Each row is a point on a landscape with many valleys, with its height.
From any point a ball rolls to the lowest of the 2 points nearest to it. It stops when none of these is lower. Distance is the straight distance between rows; heights are no part of it.
Saked: [120 104  68 113 135  74 126 122 116 124 144 152 179 117 174 108 109 136
 125 144 148  81  83]  height 69.4
fusu: [170 121 113 153 147 138 128 150 178 134 113 127 108 116 136 139  84 103
 153 160 105 195 155]  height 33.8
kare: [106 118 111 108 140 124 152 203 104 155 108 116 172 131 156  79 104 162
 145 154 144 154 147]  height 56.6
zim: [138 126  71 130 136 113 138  90 156 103 177 142 123 120 131 154 121 110
 128 138 105 123 113]  height 16.5
noka: [181 131 122 166 144 120 101 111 178  99 123 156 107  84 109  74  82 129
 124 170 133 155 106]  height 27.1
dezu: [ 92 129 131 107 208 120 132 190  93 135 133 123 157  97 144  87 136 153
 118 173 234 100 132]  height 71.7
bipa: [ 73 189 120  86 157 108 120  77 147  79 167 128 135 102 121 108 134 143
 121 179 156 159 138]  height 28.7
daf: [188  47 141 167  65  94 164 130 124 120 158 139  95 120 102 181 146 148
 136  26  99  76  88]  height 16.2
bipib: [131 158  75 145 141 134  88  80 166  52 129 116 102 128 106 129 122  87
 130 173 125 179 138]  height 34.1
gaki: [172 132 152 186 134 159 100 107 113 170 128 168 141  81 100 115 160 130
 103 138 141  98 129]  height 48.7
kodi: [168  64 160 113  95  77 142 132 109 155 139 125 111 114 125 176 185 141
 111  73 135  65 106]  height 24.3
Galor: [ 86 159  83 141 146 118  96 100 133  93 111 168 162 113 168  82 100 111
 166 140 120 161 141]  height 13.3
kure: [126 150  99 116 109 133 119 104 153  61 119 123  86 153 108 126 126  97
 120 144 104 202 122]  height 32.6
tilur: [160 134 157 173 146 170 100 118 124 159 100 152 131 111 131 103 122 104
 123 129 114 121 124]  height 51.6
Nerot: [139 160  68 134 174 142  87  84 135  81 119  96 126 120 131 123 128 110
 143 182 149 167 168]  height 35.6
nofim: [162  96  61 120 120  82 127 116 118 123 158 155 153 112 135 108 150 143
 107 133 174  68  73]  height 68.2
livur: [140 132  98 138 133 109 146  85 194  96 199 161 116 125 137 147 101 126
 135 122  84 108  62]  height 20.7
Ropog: [ 59 176 147  84 149 118 110 114 108  87 101 141 135 131 131  77 138 133
  99 148 186 144 124]  height 25.7
mozi: [185  88  78 144 130 111 135 135 114 145 145 128 135 116 116 105 118 154
 124 148 157  79  96]  height 66.5
keb: [197  92 104 180 135 128 110 135 178 117 112 142 105  89 122 111  84 109
 151 157 111 162 107]  height 30.5
Sobeb: [ 64 196 141  93 172 127  83  97 145  62 123 134 132 108 113  77 136 128
 105 168 167 164 134]  height 27.4
repav: [ 97 139  78 154  98 135 103 125 116  56  96 175 137 133 128  78  98  90
 134 115  84 180 103]  height 17.5
kivoz: [175 101 121 139 111  97 140 116 179 116 158 171 113 107 130 126  93 127
 134 111 106  87  55]  height 25.6
buz: [116 124 136 140 141 126 111 169 130 158 110 154 166 143 174 102  86 123
 155 109  92  94 105]  height 53.0
benol: [140 117 131 130 108 105 117  81 116  99 126 162 116 101 121 122 170 113
  83 128 151 147 109]  height 43.4
genal: [171 107 145 166 105 151 125 100 108 119 129 121  97 142  87 167 143 116
 121  74  98  78 123]  height 45.8
raka: [100 136 102 127  99 133 119 107 100  89 112 162 139 146 122  91 108 115
 118 117 118 132 100]  height 20.4
soz: [113 113 227  95  82 137 148 186  95 179 102 102 113 153 115 128 144 156
 101 120 163  99 136]  height 43.1
resor: [129 139 178 147 146 156 132 146 153 173 104 105 111 154 157 184 133  95
 147  98  77 155 173]  height 32.7
kupez: [132 116 172 133  98 152 133 149  89 164  92  76 106 159 121 175 166 129
 110 133 149 127 169]  height 51.5
tesa: [176  97 153 186  75 144 122  75  99  93 107 144  79 116  69 159 165 105
 109  67 125 101 115]  height 48.3
goka: [130 126 171 124 154 129 115 180 131 163 112 114 136 143 162 122 109 122
 147 124 112  79 120]  height 50.7
vazen: [122 134 159 123 102 151 134 126 126 138  88  87  97 148 121 175 155 107
 102 146 147 186 170]  height 53.9
goved: [ 68 186  54 124 171 126  74 116 150  73 108 128 167 125 150  79  88 133
 186 140 133 167 157]  height 10.9
zuv: [ 91 136 193 105  95 152 140 185  93 188  90  68 126 179 131 153 159 131
 113 122 153 146 158]  height 48.1
vune: [ 77 157 116  99 121 124 101  96  96  87 116 167 147 131 134  80 136 120
 102 142 157 126 100]  height 23.4
tamok: [164  87 184 117 107 101 132 134 146 128 135 151  94 117 116 108  95 141
 121  92 109  90  75]  height 21.1
meke: [121 110 150 148 110 154 139 128 137  99 125 150  90 175 144 178  91  88
 156  63  76 126 108]  height 37.0
Sov: [ 94 182  91 100 177 130  93 123 191  82 136  67 145 105 123 102  80 158
 188 158 144 185 191]  height 14.4
Torut: [185  85 144 174 118 156 136 116 115 117 128  96  92 166 106 208 128  92
 150  80 105  89 132]  height 42.8
Belun: [116 147  68 135 139 162 129 105  92 134 128 103 143 142  91 110 149 127
 123 169 143 148 164]  height 40.5
Renik: [111 178 121 113 184 140 115 121 198 104 132 101 129 109 131 110  94 141
 163 157 104 180 163]  height 16.3
rog: [107 116  67 113 108 116 162 138 109 159 177 120 155 142 157 161 152 125
 140 133 105 134 145]  height 26.7
Zapeb: [110 153 183 117 159 135 135 163 182 184 113 103 131 130 166 172 144 115
 143 130  76 168 163]  height 29.9
Noku: [120 176 137 115 183 151 130 126 201 147 143 102 129 124 128 131  97 139
 151 149  89 140 143]  height 14.5
sedov: [138 135 179 157 124 153 137 140 159 126 110 126  85 175 150 193 109  94
 142  74  75 158 138]  height 35.1
gili: [118 115 103 126 141 107 145 206 123 175 120 137 172 125 187  88  82 140
 163 145 119 122 131]  height 55.1
riza: [137 117  53 121 123 125 154 101 129 139 184 130 144 151 131 151 132 137
 128 130 101 107 117]  height 21.5
rad: [140  92 182 135 114 126 135 175 115 169 128 130 146 142 144 140 122 134
 143  98 103  24 105]  height 45.6
Zome: [186  99 150 168 131 175 105 181  83 180 107 126 141 119 100  91 138 128
 120 146 148  84 145]  height 60.5
mumom: [ 79 168 155  77 154 122 157 146 145 171 155  99 149 123 149 149 147 160
 128 163 127 150 157]  height 23.1
Maf: [112 159 139  97 159 116 154 140 164 157 166 112 138 127 147 148 114 145
 140 145  99 129 128]  height 18.9
lam: [169 105 141 114 122 116 152 114 138 161 155  86  96 136 128 216 176 122
 109 143 125 115 141]  height 34.6
lifur: [164 119 126 152 138 154 133 105 138 128 150  89  87 157 123 210 151 103
 124 121 118 128 149]  height 39.0
dis: [ 77 169 138  79 127 144 159 117 113 119 155 125 133 151 119 103 133 156
 104 141 124 130 121]  height 32.0
telig: [103 135 154 125 101 113 129 117 119  88 111 162 113 177 151 137  78 101
 134  67  93 112  78]  height 38.8
Lep: [101 132  90 123 177  92 112 132 127 117 135 137 173 105 169  89 106 146
 139 167 176  92 118]  height 70.3
Mavol: [116 149  85 150 111 188 144 129  80 151 123 115 149 158  90 107 128 127
 125 126 127 121 142]  height 41.8
rofuz: [178  51 177 144  77  77 141 140 101 141 136 117 106 106  95 158 169 166
 135  37 113  34 109]  height 12.6
setig: [118 121 117 153 106 158 127 143  74 174 124 134 157 160 119 136 134 107
 132 111 101  93 130]  height 37.7
tetul: [101 134 166 106  81 109 141  92 115 103 115 163 110 127 138 144 162 100
  84 104 129 173 116]  height 41.7
Fot: [116 106 195  93  80 139 168 153  84 151 127 128 109 150  88 112 136 159
 112 112 144 112 120]  height 38.2
sirir: [143 121 185 165 133 175 101 131 106 144  80 153 126 131 113 106 113 118
 126 107 124  73 128]  height 53.8
Vobol: [112 119 173 119  89 104 127 101 108 105 100 194 107 140 154 126 124  98
  99  80 109 128  92]  height 40.2
Ralor: [188  94 100 162 121 145 138 176  92 172 133 119 153 114 107  98 127 144
 121 158 165  81 122]  height 64.0
zesa: [157  99 176 180 121 166 113 155  84 167  80 124 133 129 100 112 142 130
 133 103 131  60 146]  height 56.7
Tefik: [142 115 131  97  94 110 167  96 136 140 181 123 114 130 112 196 160 134
  95 118 117 126 113]  height 29.0
sagut: [ 55 180 140  66 157 121 153 101 141 116 165 126 142 124 122 113 143 165
 119 155 131 163 144]  height 30.2
fub: [181 100 155 146 142 113 118 129 162 125 128 167 111  76 108  72 113 151
 102 144 160 118  88]  height 21.9
Nume: [209  54 103 176  88 108 153 126 131 129 161 128 108 120  99 162 139 133
 145  58 101  49  79]  height 24.7
suta: [ 92 168 145  99 165 135 120 146 163 145  97  89 142 143 169 163 139 118
 138 129 112 192 180]  height 27.2
Kog: [114 127 140 101 124 126 139 140 118 124  89  93 106 136 138 136 149 131
 106 165 168 213 176]  height 55.3
suti: [117 158  58 131 152 137 108  80 112 111 140 101 149  95 114 123 161 136
 113 194 178 167 184]  height 37.8
lud: [114 115  98 111  85 119 145 141 105 112  92 116 124 144 137 119 138 121
 120 152 154 237 162]  height 56.4
Tavi: [ 83 170 103 146 132 135  83 117 122  89  80 180 151 115 133  55 108  92
 143 135 113 190 130]  height 15.5
mez: [187  75 137 167 108 114 138 154 123 163 157 126 131 126 116 148 135 140
 148  95 111   6  89]  height 36.4
puz: [ 87 185  64 113 180 126  63 114 161  63 127  87 174 104 125  82  78 160
 197 150 160 167 204]  height 12.8
Ditat: [147 105 144 120 107  88 140  97 138 148 169 155 122 103 151 171 180 120
  98  90 115  88  98]  height 31.0
fiz: [ 79 168 106  97 138 133 150 133 157 139 121  88 136 148 139 171 140 137
 151 125  98 208 171]  height 29.1
vemo: [181  71 169 121 110 100 134 155 135 153 118 154 107  94 113  96 116 158
 113 120 152  91  81]  height 10.7
lak: [ 82 151 108 101 210 107 104 131 117 106 129 128 154  93 152 104 119 153
 124 172 220 115 130]  height 70.9
sozo: [150 133 142 145 110 150 117  93  99 149 134 153 123  88  90 118 180 128
  82 124 153 118 128]  height 45.9
Muvi: [ 83 139  98  85 162 108 135 177 120 156 115  97 163 111 161 104 118 163
 162 172 160 191 183]  height 57.8
sug: [ 99 153 119 105 118 135 162 117 147 104 142 110  97 167 127 167 118 111
 124 125  96 199 136]  height 30.9
mivep: [ 98 134 160  81  99 131 163 131  96 127 146 142 116 153  90  92 123 150
  88 116 145 119 103]  height 34.7
Poka: [132 103 119 135  95 144 157 145  92 173 148 117 140 157 131 170 160 128
 135 115 105 101 135]  height 33.0

Where does a ball stop that starts at each point below?
kare -> rofuz
tesa -> Tefik
lak -> suta
dezu -> suta
sirir -> suta
setig -> zim
kupez -> goved
suti -> suta
genal -> Tefik
Sobeb -> goved

For each start below, name every point that the ball comes to, in order.
Kog -> vazen > kupez > zuv > soz > Fot > mivep > dis > sagut > bipa > Sobeb > Ropog > vune > raka > repav > Tavi > Galor > goved
lud -> vazen > kupez > zuv > soz > Fot > mivep > dis > sagut > bipa > Sobeb > Ropog > vune > raka > repav > Tavi > Galor > goved
Zome -> zesa > sirir > tilur > gaki > sozo > benol > tetul > Vobol > telig > meke > sedov > resor > Zapeb > suta
fusu -> Renik > Sov > puz > goved
